Points on a hilly landscape, in no order, each with its height.
A climber steps from a point to the highest of its 5 nearest points, and stops where none of them is higher. Distance is the straight distance between rows; heights are no part of it.
q_730: [158 159 137 119 201 104 195 149]  (h 6.38)
q_557: [162 162 158 136 155 131 178 107]  (h 5.29)
q_594: [145 133 189 148 129 166 145 106]  (h 7.42)
q_48: [ 87  93 102 121 112 143  90 156]  (h 7.93)
q_896: [162 147 134 133 121 107 116  97]  (h 1.86)
q_985: [161 161 157 133 159 143 193 107]  (h 6.30)
q_886: [148 149 134 125 216 121 206 151]  (h 6.24)
q_723: [155 164 141 121 196 117 197 143]  (h 6.44)
q_595: [173 173 123 120 138  79 138 115]  (h 4.41)
q_820: [134 129 176 144 122 163 117 113]  (h 3.39)
q_288: [173 172 149 133 150 121 162 111]  (h 3.04)
q_187: [110 103 125 127 104 144  92 128]  (h 4.06)
q_629: [144 139 184 149 124 155 131 106]  (h 3.96)
q_125: [ 77  88  85 123 111 121 103 144]  (h 5.34)
q_707: [177 172 141 123 156 102 162 115]  (h 2.84)
q_748: [105  91 114 125 108 128  88 124]  (h 5.89)
q_514: [135 121  85 136 107  83 105  86]  (h 4.09)
q_302: [104 101 147 120 117 177  88 164]  (h 3.75)
q_737: [ 57 100  79 114 113 122 131 176]  (h 4.61)
q_18: [ 84 101  97 109 113 162 106 194]  (h 2.36)
q_423: [124 108 100 128 105 108  99 100]  (h 4.60)
q_968: [143 123 147 133 109 120 101 104]  (h 2.22)
q_821: [ 87  86  80 128 107 101 102 111]  (h 6.11)
q_28: [ 66 117  76 117 112 138 144 208]  (h 2.63)
q_397: [153 137 124 134 110 111 104  94]  (h 7.84)
q_899: [157 136 104 129 110  90 118  86]  (h 1.36)
q_308: [165 158 161 133 142 126 160 107]  (h 2.12)
q_565: [161 167 153 120 183 128 198 126]  (h 6.29)
q_947: [135 132 197 157 130 178 148 103]  (h 8.20)
q_964: [140 130 168 138 119 154 105 104]  (h 1.26)
q_926: [167 160 155 138 140 123 146 105]  (h 0.47)
q_515: [164 159 143 129 133 116 136 101]  (h 2.27)
q_191: [172 160  96 124 128  78 129  93]  (h 3.70)
q_148: [ 96 101 117 119 110 165  93 181]  (h 3.14)
q_754: [172 171 144 124 179 106 187 131]  (h 6.71)
q_473: [170 172 141 119 179  97 174 131]  (h 5.79)
q_496: [101  95 104 127 102 119  95 118]  (h 7.44)
q_818: [135 120 157 141 116 141  98 115]  (h 2.64)
q_803: [151 142 164 137 122 135 124  98]  (h 0.83)
q_566: [137 122 108 133 107 100  97  93]  (h 2.29)
q_184: [122 117 171 136 123 164  91 130]  (h 3.92)
q_42: [123 115 181 139 121 175  98 129]  (h 4.70)
q_141: [ 99  91  92 127 105 115  93 109]  (h 6.63)
q_372: [146 144 126 127 221 112 199 155]  (h 6.06)
q_524: [118 108 138 131 113 146  90 121]  (h 3.03)
q_688: [159 155 135 125 206 124 215 142]  (h 6.08)
q_335: [157 150 180 144 134 148 152  98]  (h 3.53)
q_304: [180 169 115 119 140  81 140 112]  (h 4.43)
q_919: [130 112 119 130 107 124  92 103]  (h 2.43)
q_210: [166 142 116 129 117  95 114  90]  (h 2.20)
q_38: [128 120 196 148 131 181 118 127]  (h 5.67)
q_220: [ 76  92  88 120 116 132  98 155]  (h 4.99)
q_646: [111 106 173 129 119 179  97 149]  (h 4.11)
q_618: [ 62 108  72 120 110 118 145 191]  (h 2.45)
q_910: [ 87  97 112 114 110 159  97 181]  (h 2.82)
q_507: [ 74  86  83 119 108 114 102 140]  (h 5.53)
q_956: [ 69 108  83 111 108 145 131 195]  (h 3.01)
q_441: [178 171 127 119 174  91 166 128]  (h 3.47)
q_831: [ 62 121  73 123 105 128 163 202]  (h 2.08)
q_76: [163 143  89 133 112  70 123  85]  (h 2.44)
q_967: [ 54 110  69 118 108 130 138 197]  (h 2.99)
q_29: [ 96  91 117 121 110 149  86 148]  (h 3.34)
q_500: [153 138 139 133 114 116 114  98]  (h 3.06)
q_849: [152 148 167 138 123 145 129 105]  (h 0.64)
q_527: [ 74  95  84 118 109 125 104 153]  (h 5.04)
q_315: [131 121 163 135 115 153 100 117]  (h 2.83)
q_161: [174 160 135 124 135  99 140 104]  (h 4.85)
q_346: [ 79 102  89 114 112 151 113 192]  (h 2.52)
q_960: [134 125 187 144 119 173 120 112]  (h 4.79)
q_685: [165 162 167 136 139 132 158 108]  (h 2.42)
q_686: [ 89  93  98 119 106 132  90 135]  (h 5.65)
q_715: [ 71  95  91 109 111 143 109 177]  (h 2.67)
q_695: [119 104  90 131 104 100 103  97]  (h 5.59)
q_724: [152 132 118 128 112 105 108  94]  (h 3.27)
q_812: [105 100 151 126 112 159  91 142]  (h 3.40)
q_455: [152 149 186 143 130 161 159 101]  (h 5.28)
q_690: [ 82  95 106 113 109 150  99 173]  (h 4.03)
q_671: [139 119  82 135 105  70 114  82]  (h 2.96)
q_58: [170 161 129 125 130  97 136  99]  (h 6.48)
q_876: [ 58  91  79 119 113 113 122 164]  (h 7.06)
q_772: [158 163 153 130 181 142 209 126]  (h 5.71)

Call two points neighbours if one is among the 5 nearest of the other. Go from one point of each pair to the other, from neighbour to neighbour, staying as high as possible. Name the lowest point that can't be avoided.
q_496 and q_48: q_686
q_947 and q_876: q_812
q_985 and q_48: q_76
q_754 and q_58: q_441
q_876 and q_48: q_507
q_985 and q_754: q_565
